Each row is a point on a landscape with many valleys, with its height.
A ball rolls from a point to whichever of its 6 nearest points has the largest drop for the distance, and stops where none of them is lower. Distance is the straight distance between rows; heights are no part of it.
z_351: [118 165 101 140 112 156  63 139 149  54 124]  (h 491)
z_198: [ 89 105 120 122 144 108 163  94 120 190 107]  (h 404)
z_211: [139 127 131 107 137 112 133 114 144 152 145]  (h 268)
z_886: [ 77 108 116 104 139 109 159 102  96 181 121]  (h 86)
z_159: [ 63 113 110  96 130 119 175  96  94 172 116]  (h 111)
z_97: [103 143  86 125 106 163  53 147 129  27 118]  (h 734)
z_765: [144 155 107 105 107 181  92 149 144  49 137]  (h 503)
z_961: [114 112 130 135 136  99 146 105 131 184 121]  (h 442)
z_988: [132 145 151 193 147 106  97 121 158 121 112]  (h 437)
z_869: [ 66  94 114 135 151 108 156 109  94 198  81]  (h 97)
z_323: [110 105 137 153 147  93 140 108 123 189 105]  (h 602)
z_792: [126 145  92 115  89 184  70 162 136  24 123]  (h 780)
z_384: [ 95 111 118 106 138 113 152  99 117 186 118]  (h 301)
z_85: [158 145 114  96  94 172 120 164 130  61 145]  (h 393)
z_43: [149 156 122 124 123 146  98 131 160  89 142]  (h 313)
z_462: [141 154 105 122 115 166  85 143 149  53 136]  (h 543)
z_393: [147 109 184 231 147  88 126 126 129 125  98]  (h 594)
z_228: [172 138 123  77  95 168 149 179 108  76 164]  (h 406)
z_973: [ 63 106 116 117 139 114 165  98  95 190  90]  (h 346)
z_230: [149 140 119  86 123 146 132 135 126 114 164]  (h 234)
z_355: [ 86 126 116  77 127 124 165 105  97 157 142]  (h 180)
z_507: [131 100 146 175 144  94 140 123 129 183 101]  (h 673)
z_449: [159 149 116 100 101 175 104 160 134  46 143]  (h 415)
z_77: [168 144 120  88 117 161 130 144 138  98 159]  (h 260)
z_784: [136 125 122  90 122 128 145 124 129 147 154]  (h 231)
z_581: [112 127 120  58 124 139 165 135  80 138 171]  (h 219)
z_829: [146 138 128 104 124 138 125 129 142 121 155]  (h 210)
z_636: [138 135 159 194 143 102 112 120 157 134 117]  (h 514)
z_34: [145 110 166 204 143  91 125 124 144 147 102]  (h 656)
z_162: [154 131 134  63 100 152 161 192  83  98 175]  (h 392)
z_831: [105  83 139 172 158  80 147 119 106 196  73]  (h 738)
z_433: [154  96 182 221 138  93 138 129 123 143  89]  (h 668)
z_72: [134 162 129 173 136 126  74 124 162  81 125]  (h 369)
z_116: [142 127 170 217 138 103 114 125 149 115  96]  (h 246)
z_330: [157 153 113 105 107 171 114 153 135  60 149]  (h 253)
z_651: [145 153 101 111  87 176  96 164 131  28 137]  (h 588)
z_818: [119 124 120  83 123 118 155 114 110 166 160]  (h 215)
z_166: [140 128 135 133 134 115 125 109 150 160 139]  (h 322)
z_671: [129  97 153 185 143  83 143 122 131 173  97]  (h 737)
z_998: [114  96 144 157 146  91 148 112 119 197  93]  (h 657)
z_83: [142 135 118  78 129 139 148 133 112 134 165]  (h 216)
z_592: [155 136 131  68 112 155 146 159  99 105 168]  (h 267)
z_796: [164 141 125  82 107 155 141 158 119 103 169]  (h 269)
z_390: [151 143 129 137 132 136 103 126 165 110 138]  (h 336)
z_418: [122 124 125 115 131 115 140 113 129 168 138]  (h 126)
z_640: [114 115 123 102 139 119 149 104 124 171 129]  (h 211)
z_326: [119 129 112  71 131 137 153 120 106 145 158]  (h 202)
z_241: [135  96 169 206 148  83 133 127 129 175  90]  (h 797)
z_118: [152 151 122 112 125 151 101 135 148  86 150]  (h 279)
z_225: [143 150 140 160 134 123  97 118 164 114 127]  (h 367)
z_377: [142 156 130 153 133 134  82 120 164 103 131]  (h 357)
z_126: [ 35 104 108 141 146 127 167  99  90 185  55]  (h 554)
z_280: [139 125 144 160 142 103 125 121 159 161 122]  (h 463)

Two balls start at each pair of points below. Name the first point that both come to, or write -.
z_83, z_280: -
z_72, z_97: z_43
z_581, z_323: -
z_998, z_973: -

For each start below, name the point where the ball stops.
z_162: z_886
z_351: z_829
z_792: z_330
z_377: z_829
